Each row is a point on a landscape with many valleys, with its height.
From any point a ball rolls to the lowest of the 2 points nearest to it. It stops when none of these is lower. Distance is the straight distance between rows; heights are no part of it.
Rigit h=459:   0  -7  -2  -7   6   7 -14  14   7   2  -4  10  -1  -7   6   6   5  -1  -8   4
regiz h=599:  -1   5   8  -5 -13  -8 -11  -4 -35   4  -2 -11   3   4   9  -2 -17  -4  -8   7
bez h=482: -10  -1   7 -11  10 -10  -1   3 -15   1   1  -8   4  -7   1   5  -7  14   1  10
Lan h=556: -11 -13  -6   4   4   4   0   3   7   4   4  12  -5  -5  -2   6  -8  -1   9   0
gove h=536: -14 -10   3   6   9  -5 -10  11  20   4   4  11   7  -6  -2  12  -6   0   6   0
gak h=341:   6   4 -11  11   3  -5  12  -5   2  -6  14  14 -12   4  -1   4   4   6  -1   2
tegol h=53:  -2  -9   4   2  -2   9  -1  -2 -18  -2  -2  -6  10   3  13 -12  -5  11   8   0
kam h=190:  -3  -4  12 -23  -2   1  -1   9 -27  -4   1 -22  -9   1  13  -4  -3  -8   4 -18
ven h=117:   6   0  15   1  -6   3  -5  -6 -25   2  -2   0   9  -4  11 -14   0   1   4   7
Luki h=399:   3   8  18  -9   4   0 -19  -6 -15  13   0  -4   6  -3   8   4  -6   6  -3  10
Vuke h=512:  -2   5 -14  -1 -12   3  -3   3   1  16   3 -11  -6  -7  -5   5  -4   7   2  -1
ton h=499:   1  -3  14  23   6  -8  -7  -1  19   7  13   3  17  -8  -7   4  -3  -6 -15   1
gaba h=164:   3   6  25  -1  -4 -10  -9   2 -18   2  -3   5  19  -9   7  -6   7  -7  -1   7
biv h=305:   6  -2 -11  -9  -1   0   8   4   3  -2  -2   2  -2  15  -2   4  18  -1   5   7
zetol h=515:  -7 -11   3 -12  -2   1   3   9 -16   6  10  -6  -5 -13   0   1  -4  -5   1  -8
zef h=378:  -4  10   3 -17  -8  10  32   6 -18  -5 -15  -8 -19   3  -4 -11  -2  -5   8 -20
dulu h=438:   2   4  25   1  10  -7 -13 -10  -3  18  10  -6   9  -4  -6  -2  -3   6 -11   8
fegim h=384:  6 -3  8  2  1 -3 -2  5  4 12  7 -8  6  0 -3  8 10  2  2 10
Ziliz h=446:   0  -6   1  10  14  -7   2  -4  38  -3   5  15  14   1 -11   3  -5 -12   6  24
tolik h=258:   5 -10  -9   7   1   5  -5   4  24   5   3   4 -14  14  -1   9   2  -7   2   4
Lod h=212:  -1   3  20  15  -6 -11  -6   5  -7   4  -5   7  23  -7  -6  -1   8 -10 -11   7
sefo h=256:   0   4 -21 -14  -4  -1  11   7  14  -4  -5  -1 -12   4  -8   0  12   3   8   1
verom h=309:  -2   8 -15  -5   6  13  18  -3  12  -7  -8  -6 -22   3  -2   3  -6  15   6 -20
vorun h=420:   3   5 -11   1   2   2  -3   3  -6  -8   8   0   2   4  16   9   7  12   1 -13
kofa h=510:  -5  16  -2 -27   3  18  16  15 -24 -10  -2 -21  -7   0   9   0  -9   3  11 -23
Meve h=371:  10   5   8 -13  -6  -8  -6  -7   1  15   1  10   4   1   4   3   2  -4 -10  11
siso h=72:   3  -4 -16   1   1   9   7  13   4  -9   4   0 -17   3  -2   0   8  -6  -7 -18
nozal h=331:   8   5  -2  21 -12  -8   0   0  27   0   5   5   3  -7   6  -2   2   0  11   2
guzuv h=645: -10  -5   4   7   8  -4  -6 -12   0   6   9  22  11   3  -7   1  -5  -2  -1   4
sodu h=569:  -3  -8  14  -6   4   3 -20 -12  -7  10 -11  -3  26   4  -7   2  -4 -10 -15  15
muzen h=377:  -4   7 -12 -13   2   5  15   0  -7   0  -8  -8 -16   1   1   5 -10  17  -2  -7
Fuf h=396:  1  0 -5 -3 -2  1 -5  2 -6 -6 -7 -9  1 -5 -1 -6 12  8 -8 -2
fol h=530:  -4  -2  18  13  10  -5  -9  -9  15   9   2   2  34  -1 -14   2  -4 -13 -16   4
Litap h=451:   1  -1 -15 -13   3   3   9   6 -10 -12   7  -4  -4   1  15   6  -1   5  -6 -21
pip h=578:   1  10  -2  -8 -12   6  -9   3 -35   2 -10 -20  -4  -4   5  -3 -12   2  -5   6
Dabad h=288:  -4   2   3  -4  -6  -5   3   8 -15  -1 -15  11   0 -11   3   8   5  -2   2   3
faza h=546:  -3   3 -10   0  -9  11  -4   1 -19  10  -4 -10  -1  -7  -1   0  -8   8  -1   4
libot h=205:   3  -8   0  -8  -1  15   8  -5   4   9  -4 -14 -11   7  -3  -5  10   2  17 -12
Mami h=428:   2   6 -27   8  -1   3   6   2  16  -6   7   4 -25  12  -6   2  -3   2  -1  -6
Vepe h=540:  -5  -1  31 -11  11  -6 -19 -11 -13   7 -11  -6  24  -3  -5  -6 -14  -7 -12  19
Saz h=535: -12 -11  -5  -5  -5   1   3   8  -5   8  -1   2  -8  -6  -7  11  -2  -8   4 -10
Pifo h=330:   0  -1 -16  23   1  -7 -10   0  21 -10  14  16  -7   0 -11  -2  -2 -11 -11   7
suvo h=609:   3  10 -16  15  -5  12  -4  -1   9   1  -1  15 -14  -2   1  -2  -1   6   7  -1
Dof h=233:  -4  -7   3  17 -15 -11  -4  -5   9   5   0  -5  10   2  -1   2   3  -1   0 -13
Dobik h=303: 10  2  1 12 -1 -6 10 -5  6  7 14 13 -2 -2 -2  2  0  2 -3 13
sibuk h=281:   7  -1  -5  -8   0   7   5 -16  -7   7   4  -6  -8   9   8  11   2   6   5 -10
pap h=139:  -1  -3   2  15 -12   3  -4  -4  -7   7   0  -6   8   5   7  -8  -2   9   4  -5
babi h=481: -2  2 -8 -8  1 -4  5  6  3  1 -1  3 -1  4  7 -4 -6 18  2 11
tuvi h=551: -10   3 -21  -4  -1  14  11  21  -6  -9  -1 -12  -3  -3   3  -6  -7  11   5 -15
nizit h=502:  3 -4 -5  1  2 -2  4  4 17  1 -2 11  9  6  6  0 -2  9  7 20
Sekof h=483:   0  11 -11 -18   4  12  22  18 -17 -11   7 -13 -11   6  10   3  -6   6  -5 -22
Fup h=617:  -9   0  -2 -12  -5  -7  -9   1 -29   6   6   1   5   6   1  -2  -9  -4  -9   7
kidal h=319:   2   8  -1  -4 -10   8   6  16 -12  -1 -21   1  -9  -8   6   0   7   3   5   0
zaben h=408:   0  -6  -1  17  13  -3 -10  -6  45 -12   8  12   3   6 -14   5  -4 -28   7  25
zime h=340:   7  -1  -6 -10  -9  -6   6  -1   2   7   2  10   1   6   7   5   6  -4   1   6
piref h=437:  10  16   5 -24  -7  14  19  -4 -35 -12 -13 -36 -12  13   4 -16 -13  -3  12  -4
bigi h=479:  -2  -8  15 -15  -1 -11  -2 -11  -9  -1  -8  -9   4  -2   6 -13  -3   6  -3   0
leto h=360:   5 -10  -8  18   3  -4  -7  -2  44 -14  13   0 -12   2  -5   1  -1 -22   8  15
bola h=295:   4  -2   0  14 -10  -3  -3   4  16  -2  -5   4  -1  -2  11  -2   6   1   4 -11
moteb h=491:  -4  -7  13   1  -1  -5  -3  -1  -5  10  10   2   0 -17  -6  -4   2  -2  -2  -4
zetu h=193:   4   5 -12 -12   2   8  15  10   6 -11 -12  -1 -11   5   4  -9  10  11   7  -6
gebi h=418:  5  2  3 14  6 -6 -5  3 21  5 10  1 -3 -3 -8 12 12  1  3  4
mip h=254:  -1   6   9 -29   4   4   2   5 -40 -11   0 -24 -18   2   3  -5  -7 -14   1 -17
Sim h=304:   1   8   6 -15   8   5   1  -5 -43 -14   6 -18 -12   1   5  -8  -5   1  -3 -13
niza h=407:   3  11   7 -21 -11   8  20   1 -26  -5 -15 -23 -13   4   3 -18  -4   0   6 -10
pomo h=269:   0  -1 -14   8   1 -10 -11   1  19  -7   3   8  -2   2 -12   1   9  -4 -13   6
ledad h=477:  4 -4 -9 13  8 -3  2 -1 29 -5  8 14  1  3 -2  2 -6  0  6 20
Tupa h=498:  0 -2 18  3  4 -3 -2 -9  8 11  2 16 31  1  3  0 -7 -9  1 12
somod h=211:   9   3  -1  11 -15  10   9   0  -8   6   5  -6  -5  -8   8 -12   1   7   5  -7
Kasub h=178:  -5  -4 -10 -12   0   7  13   3  -7  -5  -1  -8 -19  12  -6   1   4  -5  -5 -27
nira h=444:   4   2  16  19   9 -12  -1  -9  28   3   3  11   3   4  -9  11   5  -2   1   5
rabeg h=439: -10  -3  -7 -16   1  -5   8   3  -8   4   2 -15  -2   0   1   1 -13  18   3   3
Renu h=509:  -5  -1  25 -12   3 -12 -16 -13 -16   0  -7  -6  13 -10   2 -13  -9   4  -5   6
dufu h=252:   2   4 -13   5   4  11  11   7  22 -13 -12   0 -19   1   6  -4   0  12  11 -11
mok h=392:   0   8  -1   4  -8  -3  10  -7 -21  -7  -4  -5  -1  -2   1   1  11   7   8 -13
Damit h=259:  -9  -1   1 -16  -3   2   6   6 -20  -4   0 -18 -11   6   1  -1   3  -3   1 -27
dis h=631: -12  -4   9  -3   5  -5  -8  -7 -22   8  10  12  12   2  -7  -5 -11  -2  -7  11
Laler h=383:   7  13 -16   1   3   1   7  -6  -4  -9  11   2 -11   7   4   1   9  14  -4 -13
vaput h=352:  -3  10   4  -4  -3  -5  -3  -9 -36  -8  -4  -9  -6   1   0  -4   4   5  -4  -8
sofo h=513: -13  -3   9   2  12  -8  -4  10   2   1  -2   8   7  -7  -2   7  -2  11   1   8
sumuv h=514:  3  0  2 -1 -1 -2 -2 -8  7  5 -1 12 25  2  6 -1 -2  6  9 17
Bonom h=445:  -4 -11   3 -12  -9 -14  -2  -1   7   0  -1  -3  10  -1   6  -7   3   1  -5  -6
kobap h=470:   0  11 -20   5 -10   4  11   6   8   8   8  -5 -19  -1  -5   7  -3   5   6  -9
Tak h=187:   4  -3 -15   9   3  -4  -4  13  17 -14   3   5 -15  -5  -4   1   9  -3 -14  -4
punez h=468:   1  -4  21  11   3 -10   1  -6   3   9  10   1   9 -15  -2  -2  -5   5  -9   2
Dunu h=576: -12  -2 -21   8  -5   0   0  19   7  -9  -2  -1  -3  -3   2   0  -2   8   2 -11
tuge h=306:   0  -1  17 -13  -2  -5 -13 -13 -20   8  -2 -11   2   2  -2   4  10  -7   4  -4
foge h=595:   5   0 -12  22  -2  16  -3   4  21  -6   5  13 -16 -13   3  -2  -2  -4  13  -1
biru h=587:  -3   5  18   1   5 -16  -5 -14   4   6 -13  13  26   9 -11   2  -2  -8 -19  13
ros h=466:   4   9  19  22  11 -11  -3 -12  35   2   1  21  21   7  -5   5  -3 -14  -1   6
Pizok h=243:   3   0  -9  -4   0  13  20   9  -6 -20 -10 -10  -5  10   4 -11  14   6   3 -17
Zakas h=328:   5   9  -4 -12  -2   4  -1 -17 -21   1  -3   3  -1   8   9   7   1   7   4  -1
taza h=504:   7  -4 -17   5  10   0   2   7  30 -14   8   8 -10   6   9   1  -4   6   5  12
lota h=431:  -1  -2  -5  -6   3   3 -16   5  -7  -3  -4   1  13 -10   3   0   8   4  -8   8
rifas h=516:   3  -1  -3  15   0   3 -11  -4  17   3  -1  21  10 -11 -15   0   5 -16  -8  13
kipa h=410:  -6 -11  10 -16   3 -16  -5  -8   3   1   1  12  14  -3  -4  -4   3  -9 -10   3
Ponar h=545:   5   0   0  28   6   6 -16 -10  33  -2   0  12  10 -10 -17   2   0 -18  -4  15
lurug h=257:  -2  -3  10   8  -8  -6   2   5  -9   3  -6  17  11  -3  -2   3  10 -12   4   5
mab h=260:   6   3  -3  15 -11   1  12  -4   1   7   7   5  -3 -14   2   4  -1   4  10   1
dige h=531:  -7   5  -4 -12   0  15   8  16 -22  -3   2 -14  -2  -8   9  -4  -6  10  13 -13
lelot h=350:   1  -6  17  -2   3  -5  -5 -11  -5   7   2  -7  13   1  -5   9  12  -3   4   3
tapi h=313:   0  -6 -14  10   2  -5  -4   3  33  -4  11   0 -16   4 -10   3   5 -10  10   5
pagit h=485:   0  -8   4   8   4   7 -18   3   9   8  -1   9   6  -8  -6   5   4  -8 -12   5
nesi h=349:  -2   3   1 -13 -10   2  18  12 -15  -4 -20  -2 -16   2   3  -4   2  -3   0 -10
lifam h=255:  -2  -4  13 -19  -5   3  -9   0 -22   7  -5 -14  -5   8   7  -3   2  -8  10  -6
fev h=382:   0  -2 -18  17   2  -4  -3  -7  26 -10   6  13 -24  12  -7  -4  -8  -3  -8   4
mef h=338:   5  -4 -10   9  -1  -6  -4   0  10  -4  -2  -6   2   1 -10  -6  11   8 -13   7
Busa h=174:   7  -8 -11   3   1  16   8  -1  18   4   0  -7 -18   6  -5   3   4   1  12  -3
Muva h=563:  -3  -8  11   4   2 -10  -6  -9   3   5 -10  -3  26   2  -8   6  -1  -3 -17  12
nened h=577:   6  -5  -8  22   2   8 -10  -6  31  -5   2  11  -8 -15  -7   4  -1 -10   6   8
Bilif h=484:   7   9  24  11  11  -6   2 -10  21   8  -3  19  36   9  -2  -2  -4 -15 -11  12
vanez h=363:   7   6   3  -3   3   8 -14  -8 -13   8  -6   5   5   9  10   8   3   9   0   7
zab h=283:  -1 -13  -5  -1   6   5  14   4  -8 -14   1 -10  -1   8   2  -7   9   7   5 -10

For each start below, name the point where the ball stops.
sumuv -> kam
sodu -> zetu
foge -> pomo
tuvi -> tegol
taza -> Busa
niza -> tegol
